Each row is a point on a landscape with many valleys, with its height.
A ball rolls from a point to the lowest of its 2 nearest points, and stops where none of them is lower. Distance is the straight distance between rows; heights are no part of it.
<1268>: [-38  41  34   1 -23  20 -31 -42  12 -48 -31   9 -50   1  18 -26  26  30
  10  61 -10 -67   3 -29 -51   1  24   1 -68 -10   3 -34   9]  (h 268)
<1455>: [ 13   7   3 -40  11  19  36  40  50   9  11  17  78  38  21   7 -21 -28
 -16   3   6  23   7  40  -6  43 -22 -19  71   1   4  41 -25]  (h 490)
<1231>: [-16 -17  -5   1   3   4  -2  70  24  -6   4 -36   2 -56  -9 -30  10  -3
  -9  58 -36 -10 -11  25 -37 -41  -6 -10  36  24   9 -12 -40]  (h 242)
<1448>: [-31  61   8  13  24  -6  -8 -33  12  66  30  47  20  -3  10 -14  -6  27
   9 -62 -63   5  13  -9 -20  35 -24  29 -10   1  67  64   3]  (h 523)
<228>: [ 54  12  32 -21 -38 -10   9 -28   8 -28  12 -34  -1 -38  33  65 -28   1
  11  -9  33  -2  20  26  28 -26  40  20 -27 -52 -22 -32  23]  (h 410)
<1543>: [ -9  18  49  18  11  36 -24 -73 -35  34 -18   3  15  16   4  10 -46 -15
 -25 -53   5  -5  -4 -37 -34 -55  32  29  -4  11  38 -17   3]  (h 230)
<227>: [-14  20   1  28  26 -46   3  18 -15 -15 -41   7 -34 -15 -49  19  16 -11
  60  21  22  31  -3 -18  31  12 -60   3   3  15 -20   0 -25]  (h 589)
<361>: [ 47  14   6 -46   9 -29   5 -12  55  47   1  -1  20  21   4  17 -39 -18
  29  -4  29   6   2  10  -8   6 -32 -24  44 -19 -31 -24 -19]  (h 83)
<581>: [ 25  -4   1  -5 -14 -19   5  44  31 -40  -2 -36 -32  27 -47 -28  39 -30
  29  25  21  22 -10  32  42  43 -60 -30  39 -13 -21  32 -28]  (h 618)
<447>: [ -7  13  44  -5 -49 -10 -49 -47 -14  12  21  29 -38 -24   7 -16 -15 -10
 -29  11   0 -39 -21 -57 -35 -12  16   7 -53  32  13 -34  34]  (h 345)
<983>: [  3 -43 -12 -15 -13  25 -35 -23   6  23  19  34  13 -18  24 -23 -16 -25
 -49  78 -26 -56 -16 -82 -75 -11   3 -55 -25  14   5  17  -2]  (h 118)
<356>: [-15  24 -36  56   3  -8  -8  -8 -63  24  17  27 -15  21 -40  50 -25   0
  26 -69 -19  22 -11 -14  52  24  -6  49 -27  34 -17  45  50]  (h 513)
<1214>: [-32  24  48 -37 -10 -63  23 -19  11   0 -29  -9 -42 -51  27  28 -29  24
  47 -10 -45 -39 -15   5 -54   0 -21   4   6   4 -20 -37 -53]  (h 525)
<623>: [-28  24 -18  40  13   9 -20   2  -9 -61 -24  -1 -22  21 -76 -19  34 -25
  18  -9 -13  11  65 -29  46  -3   0  -2 -34  19  -6  19 -16]  (h 610)
<107>: [  15    5  -22   22   28   57   33    5  -23 -101   -1  -40   13   41
  -22  -19    7  -20  -11   36    4  -19   64   -8   51   14   19   -6
   16  -21  -39    6   25]  (h 294)
<668>: [-68  40   4  -3  11 -27   7 -19 -26  -9 -24  61  -4  28 -15  52   3 -17
  31 -23 -17  -8   3 -31  -8  42  -7  -1 -21  45  22  38 -35]  (h 459)
<1446>: [ -7  17  -6  17  44  -7 -14  13   8 -38 -28   4  -1  22 -45 -48  59 -12
  -6  64  -7  -7  69 -14  16   4  -8 -19 -24  11   3  10 -47]  (h 623)
<65>: [ -1 -30 -36 -12  13   8  15  43 -31 -28  12 -43  14  34   6   4  49 -17
 -16 -15  22   8  -1  38  65  20  -5  -8  35 -29 -11   0  18]  (h 416)
<974>: [-13 -14 -26 -43  19   2  17  23  36 -12 -27   0 -52   1  -1 -79   8  18
  11  38 -25 -11   2 -15 -28   9 -25 -36  54  -2 -27  -8 -65]  (h 509)
<254>: [ 19 -33  13   3   9  55 -47 -32 -32 -16  47 -20  18 -10  29 -13 -44 -23
 -23  54  38  -6  -5 -53  -3 -50  36 -17   6 -60   9 -12  56]  (h 309)
<637>: [-19 -17 -39 -38  -5 -31  31  33 -62 -50 -20 -18  -9  -5   6  69   0  -3
  39 -36  -9  -9 -13   7  31   6  22  -4  -2 -11 -29 -20  12]  (h 455)
<8>: [ -7 -62 -29  12   4  32 -25 -13  46  38  31  36  14 -21  21 -52  17  24
 -67  58  11 -10  -8 -38 -40  -9  13 -47 -22   3  38  24 -19]  (h 180)
<165>: [-47  50  46 -31 -16  -5  12 -48  12 -36 -38  45 -48  18  -3  -4  12  14
  -5   8 -21 -40   2 -32 -54  30   0   7 -28  34  22 -26 -28]  (h 308)
<319>: [ -3   4 -28  13  12 -32  30  68  -4  23  37  48  27  16   0  55  19   8
  34   7  10  29  -9  38  31  35  21  -9  -3   9  33 105 -20]  (h 447)
<398>: [ -5 -49   8  27 -41  72   5 -51  14  10   6   3  10   1  14  -4 -23  -4
 -45  37  21 -37 -48 -33 -69 -39  41 -19 -28 -13  13  10  53]  (h 277)
<327>: [-22  25 -33  21  12  12  13   1  23  35  27  48  47  42 -19  -6  15  13
  -2 -42 -81 -11  27   4 -20  47  -3   1 -28   7  42  94  -6]  (h 500)
<817>: [ 20  -7  15 -43  17  16  55  44  82 -25  18  19  13  37  17 -35   1   4
 -37  13  -2  11  32  22  15  38 -10 -58  70  17   7  49 -67]  (h 505)
<426>: [  4   6   1 -31   6 -10  21 -50   9  11 -26   6   2  46  17  36 -27 -40
  53 -29  43   2 -10  14   0  15 -27   0   7 -58 -34  -7   7]  (h 162)
<115>: [-28  -2 -10   8 -24  15  13 -13  23  23   1  64  16 -28   6 -64 -11  18
 -41  35 -34   1  -7 -22 -50  16 -45   8 -21  64  39  16  20]  (h 251)
<1083>: [-35  40 -24  24 -30 -21  23  -4   9  31   0  35  12 -42   7 -24   9  33
  25 -16 -11  46 -20  23  -3  34 -19  26 -38  30  40  39  46]  (h 348)
<1521>: [ 31 -62  -1  -3 -45  54  -8 -44  17  50  37   0  24 -19   8 -18 -39 -22
 -22  11  15  -5 -24  -1 -49 -33  -3  12 -23 -45  -3  29  57]  (h 321)
<1013>: [ 44  12  30   5  -7  -1   1 -20  10 -41  10 -35   3  -4   4  42 -40   5
   0  38  -2 -33  29 -11   4 -28  18  21 -29 -32 -20 -59  38]  (h 379)
<1263>: [ 49 -29  20 -39  11  18  13  49  76  11  39  28  28   3  36 -44   6  45
 -62  13  38  21   3  42   1   5   0 -49  56  -8  30  39 -47]  (h 522)
<1547>: [-35 -13 -45 -32  25  -5 -10 -13 -38  33  11  -8   9   6  -4 -47  -9 -23
  24 -23   3  14 -17   2  -9   7 -54  14  19 -15 -15   3  27]  (h 412)
<987>: [ -9 -27  12  12 -46  23   9 -11   7  -6 -30  10 -42 -17 -17 -41 -31  21
 -27  -2 -33  -6 -30 -12 -62  -1  15   9  15   3 -19  -7 -33]  (h 323)
<431>: [ -8   3  41  -3 -44  -1  36 -65  51   3 -11  57 -49 -12   2 -11 -35  30
 -22  16 -14 -37   5 -36 -62  11  -8 -12 -36  41  33 -20 -30]  (h 343)
<379>: [  2   8  -3  -4   6  19  25  34  11 -44   4 -45 -11  72 -29 -26  38 -45
 -18  13  24  -2  10  17  58  65 -36 -43  64   2 -32  42 -51]  (h 627)
<1237>: [-14 -40  -8   5   3  85   5 -32  -9 -34  14 -54   7  38   8 -38   7 -20
 -35   7  45 -18  -7  26   2 -13  -5   1  19 -60  21  -7  47]  (h 372)
<513>: [-16 -21  26  19 -51  17 -47 -22 -40   1  44 -50 -31 -85  11  39 -25 -10
 -10   4 -18 -26 -37 -31   1 -60  36  34 -14 -13 -16 -25  33]  (h 235)
<671>: [-27  41  10 -24   1 -14  -7 -19 -28   3 -31  19   4 -20  10  -5   5   3
 -20  33   3 -17   4 -51 -16  -3  23  26 -41  54  21 -70  43]  (h 311)
<1398>: [ 45  -3  -5 -55  -8 -18 -36  34  63  31  11 -35  15  14   7 -18 -19 -33
  21  40   1 -27   6   0 -17 -17 -20 -32  48 -28 -32 -31 -19]  (h 142)
<1298>: [ 19  12  -8   5  31  58 -34 -40  17 -34   7 -44 -25  60   8 -32  -1   7
  23 102  -5 -57  21 -24 -33 -11  27  -6  22 -46 -57 -35  35]  (h 232)
<1195>: [ 27 -45   5  40 -18  52  -1  31  10 -34  27 -68 -16  10 -46 -19  -9 -30
 -32  33   2 -16  -7  27  11  -1 -20  21  20 -24 -33 -15   3]  (h 367)
<74>: [-25  -1 -11 -31 -19   0  31 -63   1  39 -33  55 -33  28 -19 -40 -25  16
  -1 -42   1   9 -17 -13 -48  16 -31  13 -22   0   3   1  23]  (h 234)
<1071>: [  8   1  21  -1  13 -33  -6   8  27   9   8  26  14 -10  -8   2   3  13
  -1   3 -11  12  26  16  -7  16 -18 -11  -1   4  32  20 -40]  (h 481)
<66>: [ 25 -28  11  34   8  14  -3 -46 -58  15  14 -29 -44 -17 -25  23 -33  17
 -28 -10  22 -19 -17 -38   5 -30  -2  41  -8   2 -17 -60  29]  (h 439)
<1043>: [ 26  -6 -24  -5  52 -30 -52  30   8  53  21  -9  16  47 -17 -22  52  -2
   4 -47  24  51   5  19  61   2 -41 -25  30   3  15  31 -35]  (h 458)
<841>: [ 15  31  12   5  57 -44  18  25  33  -2 -39 -15 -12  -6  45  40  34  33
  57  -1  -7  -1  -4  43   4 -37 -25 -46  47   7   2 -34 -80]  (h 554)
<1476>: [-42  14 -33 -12 -13 -19  10  32 -70 -39 -10  17  16  -5 -23  -5  30   8
  -6 -21 -17  14  13 -10  33  34  33  17 -24  46  13  21  33]  (h 457)
<1363>: [ 29  16  -5 -15  16  20 -27  17  14 -16  -6 -48 -12  83   5 -54  44 -21
 -32  -4  31  -3  40  -1  53  22   7 -47  44 -30 -32  12 -28]  (h 636)
<175>: [-26  19 -48   8  14   6  24  37  42  40  41  14  57  20   2  30  26 -12
  27   1  15  19 -17  56  31  56 -44 -12   6  -2  32  70  23]  (h 418)
<381>: [ 23   8  -9   9  31  32 -48  16  10  -9 -18 -57  -9  51  14 -48  17  -9
   6 -37  32   7   7  16  52 -32   1 -29  69 -26 -43 -28 -27]  (h 645)
<718>: [-37  24 -12 -50 -24 -26  24 -22 -13 -33 -43   5   6 -16  28   7 -13   9
  35  24   4 -11   5  -4 -15   4  26  19 -49 -10   4 -51  37]  (h 275)
<1291>: [-23  24  11  25 -33  19  -5   2 -49 -77 -27  -8 -57 -22 -42 -30   4  11
 -17 -28 -24 -12  -4 -39  30 -10  15  44 -19  43 -18 -45  27]  (h 366)
<1175>: [-56  19  -5 -67   6 -42  18   6  -6 -11 -20  14  36 -18  24  16 -13 -44
  48   9  -2 -10   7  -3 -20  22 -24   4 -10  -9  -3 -12  12]  (h 240)
<621>: [-69  -5 -54 -41  45 -53   3  16 -21  22 -31  28 -21  -9  11   5  35   9
  46 -24 -10  21  -2  -2   9   8 -35 -22  10  22  11  13 -38]  (h 456)
<20>: [-39  11 -12  19  -6 -47  -4   4 -64  26  10   0 -14 -15 -11  55   1 -29
  66 -81 -34  13 -26   8  24   3 -36  36 -20  20 -29  36  14]  (h 537)
<1466>: [ 46 -40  -8  -4   7  72 -16  32  21  -9  15 -45  40  10  33  -7   5  23
 -56   3  36  -7   2  16  28 -56  57  -1  29 -41 -12 -35  24]  (h 310)
<241>: [-27  13  48  23 -67  35 -16 -13 -12 -43  22 -22  -7 -66  32  -1  -8   1
 -29 -11 -15 -20 -38  -5   0 -42  57  42 -18  25  24 -32  26]  (h 182)
<498>: [-10  17   4 -44  52 -40  -6  30  15  10   4 -57  -2  45  -9   2  24 -34
  15  36 -13 -28  -1  13  24  37 -69 -33  63  13  -3 -21 -53]  (h 507)
<24>: [  8  23  43   2 -47 -17 -28 -47   1  74  55  37 -19 -30  10 -12 -34 -15
 -18 -29 -39 -40 -34 -29 -58  18  -2  35 -32  41  19  15  26]  (h 380)
<305>: [ 17  25  20  32  18  53  -4 -12   2 -68 -11 -14  23  24 -16  -9 -37 -39
  11   4  20  25  46 -20  32 -18  14   7  28 -39  -8   3  13]  (h 329)
<1443>: [ -5  27   3  45  54 -32   5   8 -11 -20 -54 -13 -50   1  14  47  25  13
  73  -4  29  24  -2   2  24 -11 -51 -25  14  -7 -34 -40 -46]  (h 572)
<1470>: [ 41 -31 -27  -6 -12  19  13  31  28  37  31   0  30  43 -41 -25  -6 -16
 -36 -13  18  18  -9  37   7  35 -41  10  14  -8 -19   9  13]  (h 411)
<187>: [ 10  14  -7   4 -32  27  16 -34 -47 -27  -8  22  15   3  19  11 -42  12
  -8 -71  16  43   6 -11  26 -43  34  39 -19  10  15   5  89]  (h 233)
<1355>: [ -4  25 -13 -11  -4 -29 -11  26 -18 -64 -25 -37 -31  -9  35  46   9  -1
  97 -47 -11  -3   3  21  34 -36   3  -9   1 -27 -62 -36  -2]  (h 476)
<1037>: [ -3 -45   3  34 -46  32 -25 -31 -10  23   1   1 -55 -55  -2 -21 -20  18
 -22   0  10  19 -62 -37 -44 -35  38 -13   6 -30 -31   3  -8]  (h 334)
<597>: [ 15   2 -14 -17  50 -18 -26  33  38   8  12 -10  38  66 -16  18  69   9
 -10 -30  29   7  33  36  54   0   6 -54   9  -9  30  24 -62]  (h 432)
<89>: [  8  13  12  10 -11 -25 -22  12  14 -10  21  21  37   2 -26  10   9 -37
  28  10   3  44  48  14  30  25 -15   5 -43 -18  31  40  16]  (h 454)
<705>: [ 28   1 -18  38  12  24 -20  31  13  11  -6  -2  62  -2 -31  21 -22 -27
 -19 -19  18  49  24  15  32 -39  -4  22   9  20 -13 -11  13]  (h 586)
<182>: [-11   3  40  29 -21 -14 -17 -35 -13  81  15   0   6 -92  24  13 -34  -3
 -13  10  11  13 -36  -1 -30 -21  -3  37   8  44   4 -13  14]  (h 388)
<737>: [-10  25  -9 -12   7 -35 -27 -21 -63 -16 -11   3   0 -10  10  44 -32 -32
  58 -71   0  31  17 -28  44 -37 -15  21  -5   1 -23  -8  35]  (h 557)
<1049>: [ 14 -29   5  -4 -25  11  -4  -8   2   2 -21  13   7  36 -28 -29 -14 -17
 -49 -23 -54 -34   9 -23 -62   2  34   2 -10   8 -12  -3  -6]  (h 353)
<310>: [-24  -6 -29  33 -25 -19  48  53 -37  -2  -2  69 -10  17 -29  51  -7  12
  13  -8  -5  13 -12   7  16  56  39   4  -2  37   5  88 -14]  (h 473)
<1403>: [ -2 -45  21  36   9  82   7 -44 -29 -25  33 -39  24   8 -10  -4 -18  -9
 -44 -39  15   9  11  24  13 -48   5  36  -5 -44  39  12  63]  (h 340)
<1420>: [ 38 -34 -28 -24 -25  11  26  45  25 -13 -16   2  13  23 -26 -33  -3 -10
 -48 -15 -21   1   2  23 -24  25  20 -13  24 -21 -41  19 -28]  (h 383)
<938>: [-33  26  53   5 -81   2  -1 -50  62   8 -11  18 -35 -49   3  -7  -1  17
   7 -17  -5  -8 -26   5 -49 -15  17  17 -37  44  29 -16 -23]  (h 384)
<410>: [  4 -42 -13   5   6   0   9  74 -13  25  12 -45   9 -41  -6 -34  21  -2
 -18  13 -13  10 -29  51   1   6 -54   0  63  14  -2  -6 -28]  (h 273)
<436>: [ 21 -33 -55  50  14 -18  21  71 -20  21   8  11  14  13 -18 109  18  27
  20 -11  59  27 -27  50  63 -20  24  -7 -30  36   3  44   7]  (h 497)
<394>: [-46  19 -25 -30 -11 -46 -12  14 -45   6   7  51  10  -4 -12 -40  40  11
 -21   2 -47 -10  20 -19   4  52   7  17 -52  63  38  26  19]  (h 474)
<1421>: [-22 -39 -12 -14  15  38 -14  -5 -45  -5  -2 -34   3   4   7 -59 -12 -35
 -12  -1   5  -7 -21   4 -22 -17 -15  17  42 -43 -31 -14  27]  (h 394)
<1530>: [ -3 -12 -14  -3  27 -26  65 -31 -25  21 -10  44  10  34 -17  59 -22   7
 -12   4  17 -21   1   6 -11  75  -9   5  -5   7  -4  -3  -1]  (h 465)
<194>: [ 26  -5   1 -17  40 -18  -8 -17  30   8  -2  12  19  48  22   1  29  35
 -19 -35  69  31  24  25  40   5  13 -36   6 -47  13  -2 -25]  (h 402)
<1437>: [  8 -14 -53  -8  34  -2  16   3 -43  42  19   6  37  47 -28  20 -19 -30
   4 -22  28  18  -8  14  23  36 -38  16  14 -11 -22   7  59]  (h 435)
<947>: [ 15  18  44   6 -65 -40 -28  -7  46  43  13  18  -8 -62 -22   2  12   8
   2 -18 -31  12 -14  22 -25 -22  10  26 -40  61  33  14 -15]  (h 419)
<556>: [-13  32  -4  27  55  -7 -19  -1   2 -43 -36 -19   6  42 -40  59  17 -17
  40   1   3  -6  55 -22  49 -21  20 -14 -15  -9  -7 -11 -26]  (h 593)
<776>: [ -3  -9   6 -71  44 -28  18  25   5   6  11 -26 -12   7  53 -42   8   8
  -6  31   3  -5   4   0   2  33 -41 -32  75   0  -1 -23 -48]  (h 496)
<991>: [ 37  -5  23 -45  50 -67  21  66  22  15  36 -24  22  21 -18  31  17 -27
   3  48 -17 -10   2  40  17  31 -46 -17  47  33  19  24 -36]  (h 518)
<843>: [  9  20 -29  38  21 -22  -4  20 -67  29  32  48  -4  10  -6  18  12  39
 -10 -62 -17  43   1 -12  52  48  24  41 -23   9  12  63  33]  (h 487)
<1358>: [ 48  15  35 -40   2 -30   3  80  26 -29   3 -11  24  -1  34  12  26 -11
   0   5  15  41   5  38  39   3  14 -37  54 -31  16  36 -46]  (h 489)
<1492>: [-46   2  47  32 -50  22 -16 -11 -25 -49  -5   2 -26 -46  14 -53  26  15
 -28   2  -9   4  -6 -14 -17  -6  46  14 -28   9  46   1  -2]  (h 120)
<23>: [ -7  17 -27 -18  33  25  28 -27 -20 -31 -45 -10 -20  69 -10  12 -24 -17
  40  -4  53  16  -4 -20  27  14 -17   0  23 -40 -39 -27  37]  (h 220)
<940>: [-17  42 -27  16  23   1 -10 -22 -36 -36 -34  20  15  38 -31  64 -26 -14
  31 -34  16  15  34 -54  53 -29  22   5 -29  29  -4  -6  21]  (h 576)
<1017>: [-46  17 -18 -35  -9 -47  27  -4   2   9 -43  45 -21  -1  21  33  20  23
  47 -62 -14  15  -6   4  -1  14  17 -15 -12  18  28  24 -45]  (h 434)
<1085>: [ -8  22 -36   6  46  47  52  10  -8 -71 -49 -32   9  76   4   2   3  -2
  15  31  27 -14  13   9  35  11  29 -14  40 -18 -41 -21  11]  (h 262)
<687>: [  9 -39   8  13 -24  -3 -16 -10  47  35   3  25 -15 -55   6 -10  12  63
 -57  47   9 -13 -18 -17 -36 -29  32 -33 -37  15  28 -13 -35]  (h 241)
<631>: [ -5   7  16 -24 -12 -10   4  -6  18  -6 -25 -45 -18 -11  20  12 -16   6
  40   8 -30 -46  -8  17 -45 -17   5  10  13 -32 -40 -46 -34]  (h 510)
<1065>: [-37   8  18  47 -13 -22 -13 -14 -38 -12  -2  -7 -36 -41 -37   4  18   9
   5 -39 -12   8 -20  -6  14   1 -22  42 -34  39  18 -28   7]  (h 399)
<9>: [ 35   0  33   2  10 -26  21 -54  -3  38  12  27  16  25 -11  45 -20   1
 -33   0   6 -33  16  -1 -28  38  -6  16 -51   0  18 -23  14]  (h 441)
<807>: [ -9   9 -29 -37  -7  -4   3  28  34 -30 -38 -46 -10  27  -2   6   8 -23
  74 -24 -24  -9 -11  33  -8  -8 -19 -13  38 -31 -56 -25 -18]  (h 494)
<643>: [ 12  45  19 -26 -49 -65 -20  26  23  15  -2  43  27 -47 -16   5  -1  -5
  20   8 -31  16   5 -16  -6   4   1   5 -48  75  36  24  17]  (h 451)
<749>: [ -3 -52 -35 -25 -24  39  -1  26  10 -31  37 -52  23   8  16 -25  35 -19
 -16  -9  30   0 -12  53  35  -2  -9   3  -4 -49  12 -15  51]  (h 396)
<1115>: [ -2 -14   7 -33  27 -61  43  30  31   5 -15 -11 -37 -50  32  19  -6  28
  47   5 -49 -11 -16  15 -29 -20 -43 -17  52  31 -12 -29 -70]  (h 539)
<1387>: [-17 -31 -15 -19 -18 -29  24  -8  -6  20 -31  21 -60 -15 -37 -23  -9  17
  19 -50 -23  -1 -23   1 -37   6 -38   5  10   3 -18  -2 -39]  (h 283)
<1375>: [ 37 -28  12  10   4 -19  14 -44  -7  40  13 -18 -14  -8 -16  50 -27  22
 -47   8  16 -41   0  -7  -9 -16  25  20 -52  -7 -15 -63  22]  (h 413)
<1457>: [-11 -15  -3   8 -42  15   2  -1   7 -19  21 -14  26 -33 -10  -7  -7 -24
   8  11  10  15   9  28   7 -12  -7  17 -44 -31  15  -5  45]  (h 424)
<122>: [-13  -3  -2 -23  55   4  46 -12 -28 -15 -25  -1   0  31  17   5  -9  -1
 -20  30   0 -28  -3   4 -19  50 -14 -10  41 -19 -11 -41 -30]  (h 483)
<818>: [ -2 -13  37 -20  17   7   9 -55   6  54  26  26   3 -18  48 -16 -54  -4
 -11  -1   1  -3  -5  -8 -51   8 -31   1  40 -15  13  -1 -26]  (h 316)
<466>: [ 23  16  16  51  -7  20 -21  17  25   9 -31  -4  18 -31 -45 -18 -32 -13
  -6  26   5  31  12 -28  -5 -54   5  10  11  21 -21 -27 -26]  (h 602)
<166>: [ 19  -5  14  21  15 -38  -2  41 -47  -6 -19 -22  -3 -35  28  41  18   5
  11 -55  -9  35  -8  35   9 -24  -5 -15  24  -8 -18 -18 -45]  (h 450)
<213>: [ 11  17  17  36  25  56 -16 -42 -14 -55  -2 -22  14  17  -9  -3 -43 -14
 -25  39  12 -16  42 -45   1 -45  19   8 -11 -15   4 -30  50]  (h 344)
<1493>: [-14  16  11  14  11  17   4 -56 -59  32  -3 -15  22 -26  33  31 -38  -5
  -6 -88  -1  14 -21   4   2 -39   9  62  -5  23  22 -20  60]  (h 160)
<190>: [ 38  21  28 -18 -28 -59 -18  41  -7   7 -13  -3  32 -58 -15  33 -15 -16
  10   7  -6  32  18 -14  32 -28  22  20 -24  40   4  -9  20]  (h 475)
<201>: [  9 -27  -9  11  34   6  -6  72 -34  39  49 -25  51 -25  19 -13  36   5
 -43 -22 -13  36 -10  53  29   6  -9  21  39   7  18  22  -6]  (h 304)
<1166>: [  6 -12 -17  12 -27   5  59   3  24  50  13  58  31 -31   5 -28 -16  48
 -29  10  -6  10 -19  27 -38  43  -7  16 -30  48  30  21  32]  (h 297)
<1559>: [ -2 -25  15  -2  14  63 -19 -34 -17 -25   9 -50 -12  32  19   8 -28 -16
  -5  83 -26 -86 -13 -46 -56 -34  32   3   1 -49 -29 -27  44]  (h 267)
<663>: [ 29   5  10  -3 -11   3  25  74  14  -7  27  21  48  36   8  45   8 -33
   8 -10   1  37  18  49  36  23  17  -7  28 -17   8  92 -24]  (h 470)
<1196>: [-15  38 -30  40   2  19 -16 -17 -14  36  12  34  40  45 -42  11 -14 -24
  21 -60 -34  23  13 -13  15  -4  -5  41 -47  17  17  53  66]  (h 540)
<872>: [ 10 -10  16  28 -25  57   6 -30 -32  -3  29  10  32   7  15 -16 -29  17
 -28 -66  -9  29   7  22   2 -10  31  48 -28 -33  43  46  79]  (h 293)
<61>: [ 28   0  37   4 -22 -27   2 -52   8  99  53  23  -8 -57  30   0 -45  -2
 -24 -16 -14  -3 -15   5 -42  17 -31  37   1  -3   6  29   5]  (h 352)
<625>: [ 11 -27  15  13 -67  27 -17 -52 -16  12  22 -16 -29 -62   4 -13 -54 -15
   4  -6  16   5 -46 -32 -16 -46  22  33 -21 -34 -33  12  59]  (h 286)
<437>: [ 31  17 -13 -14  27  -4   9  23  38 -27  -4  30  33  81 -27   2  10 -16
  -1  44  56   4  37 -10  33  49  -6 -63  12  -3   2  33 -14]  (h 643)
<829>: [-42  20 -54  21  38   0  40  13   8  52  13  34  41  -8  25  -1  28  37
  32 -32   3  39 -18  49  15  31 -23  11  -1   5  46  49  14]  (h 389)
<937>: [  3  24  66  23  25  11 -12 -52 -26   5 -20  17  -3   0  27  -7 -34  -3
 -12  -1   6   2  19 -33 -48 -10  17  -3  18 -23  15 -23 -39]  (h 278)
<1415>: [-58  24  14  32   4  50 -44 -37 -13 -47 -25 -39 -54   2   1 -36  33  29
  -3  48 -49 -70   0 -41 -54 -27  51  21 -25  11 -15 -26   2]  (h 229)
<472>: [ 75 -37 -14 -28 -27 -36  24  49  30  44  14 -22   1 -10 -19  37  14  -6
  -6 -26  10  19 -29  67  14   2 -26   8   3  -1 -21   6   2]  (h 443)
<1353>: [ 45  -9 -17   3  27 -16  -6   0 -14 -23 -13   0 -13  14  15  31  12  44
  -4 -33  38  22  27   4  54 -26  43 -20 -15 -28 -13 -38  -6]  (h 365)
<495>: [ 36 -23   6 -12   4  33 -13   3  27   9  14 -14  41  -5  69 -23   2  12
 -27  36  80  18 -14  12  10 -21  38 -27  25 -49   0 -34  17]  (h 271)
<263>: [ -3  31 -10  -9  -6   0  26 -83  31  90  -8  38   2  24  -5  -3 -37  10
  -4 -47 -12  -9 -13  -4 -53  13 -34  33 -37  31  27  21  36]  (h 167)
<911>: [ 12   7   1 -23  18  16 -34  -4  38  16   9   2  10  -6  51 -42   4  20
  -6  88  26 -14  13 -38 -12 -10  34 -53  27 -41  -2 -35 -18]  (h 228)
<1477>: [ 45 -27  28  57 -23  23 -19 -17  24   0  20 -43 -50 -25 -20   9 -18  -4
   8  15  26   5 -22   3   5 -25 -13  11  19 -62 -35 -31  -5]  (h 401)
<1019>: [ -5 -38  24  41 -57  62 -24 -46  14  32  38  29  12 -13  12  -8  -4   4
 -78   5 -16 -22 -26 -23 -57 -16  34   2 -48  20  44  31  15]  (h 227)
<813>: [ 20 -24  45  16 -63  38 -16 -30  20 -13  17  47  12 -13  32 -13 -21 -19
 -65  54 -39 -53 -20 -55 -76  11  15 -23 -28  35  29   9  -5]  (h 169)
<291>: [ -1 -21  14  57 -17  35  -3   4 -34 -74   2 -35 -40 -22 -47 -37  -3   5
 -35  13 -18  -7  21 -24  21  -6  13  24   3  -9 -27  -6   9]  (h 335)
<1328>: [ -1  21 -20 -13  25 -14  11  23  31 -17 -33 -11 -48 -16  15 -52  34  57
  51  99  -1 -11  -2  11 -31  13 -20 -17  16  -3 -24 -39 -30]  (h 524)
<1347>: [ 10 -36 -52   4   4 -35  42  48   1  19  13 -19 -13  24 -22  82  23  -9
  30 -25  35   0 -41  51  51  25 -19  -5  -5   9 -18  18  11]  (h 471)
<1544>: [-20   7 -18 -10  19  -6  25   7  -5  -9  -2  54  30  37 -18  -9   3 -15
 -15  -1 -22  -4  44  -2 -22  55  -1 -29  -3  35  13  58 -40]  (h 479)
<1285>: [-29   2   5 -58 -11 -68 -12   3  -1  36   5 -14   9 -65  23  21  22 -13
  50 -22 -28   0 -12  42 -22 -11 -27  14 -20   4   5  -5  -1]  (h 196)
<701>: [ 47   6  14   6  13 -17   5  83 -11 -41 -13 -26   6   1  32  64  22 -21
  35 -27   7  37 -12  47  54 -24  11 -32  53 -10 -21  12 -35]  (h 472)
<1564>: [ 27  15 -38  21   7  -1   8   1  23  58   2  38  63  18 -28  46 -20   7
  -3 -46   8  30   8  10  25 -10  19  27 -28  31   5  30  29]  (h 565)
<1056>: [ 36  17  -9 -19  33 -26 -10  25  34 -41  -8 -12  14  43 -26 -21  38 -22
  11  84  25  -5  43  -8  33  19   1 -34 -13  -7   2 -13  -5]  (h 633)
<748>: [ 36  20  -6  -6  21  21 -31  24  50   4  -5 -46   9  32  20 -31   1  11
  13  83  -6 -27   5  -8 -17 -15  29 -24  52 -20 -51 -40 -12]  (h 187)
<729>: [-36 -14 -15 -23  -8 -18  14  35  26  17  -7  17   6 -64  -8 -51  10  14
  -5  24 -63   0  -9  11 -48 -17 -23  -3   5  68  33   0 -23]  (h 206)
<1550>: [-28   2  20  29  -2 -47   5  20 -71 -27 -31 -17 -64 -54  15  29  27  33
  17 -49 -14  14 -26   8   8   3 -20  25  -9  21 -12 -44 -25]  (h 425)
<1368>: [-16 -22 -30 -38  10 -38  -9  48 -37 -30  -2 -31  -1  -8 -20  -7  42 -12
   3  -3 -20  -9  12  22  29  14   4   3 -19   0 -18 -15  11]  (h 436)
<772>: [ -5  -8  -2   4  -1 -33   9   7  18  20  19   3 -30 -12 -31  -8  14 -25
  56  13  43  43 -18  21  35  37 -83   1   1 -17  -9   7   3]  (h 604)
<216>: [-53 -17  28  31 -23  30 -46  -8 -26 -28   9 -23 -45 -59  10 -39  36  17
 -32  46 -52 -39 -24 -55 -37 -22  51 -13   4   1  -6   0 -36]  (h 183)
<726>: [ -4  21   4 -24 -13 -53   0 -21 -21 -12 -28  26 -44  -1   6  21  43  44
   0 -43   5  11  16  -4  25   7  40 -13 -52   4  17 -16 -16]  (h 404)
<1282>: [  7   0  -6  11  26   8 -54 -38  -8 -28 -11  -8 -17  -3   4 -24  24  49
 -12  -6  18  -6  45 -37  41 -48  49 -10 -39 -17  22 -54   4]  (h 322)
<678>: [ -4   2   2  32   7  46 -48 -26   8 -11 -24  11 -24 -11  25 -54   9  39
 -16  64  18  -9  13 -64 -18 -31  54 -32 -20 -23   3 -22 -11]  (h 272)

For each start below, name the point where the ball stops.
<1043> => <361>
<597> => <361>
<190> => <1492>
<726> => <361>
<1013> => <361>
<940> => <1493>
<1443> => <1493>
<1196> => <1493>
<991> => <1493>
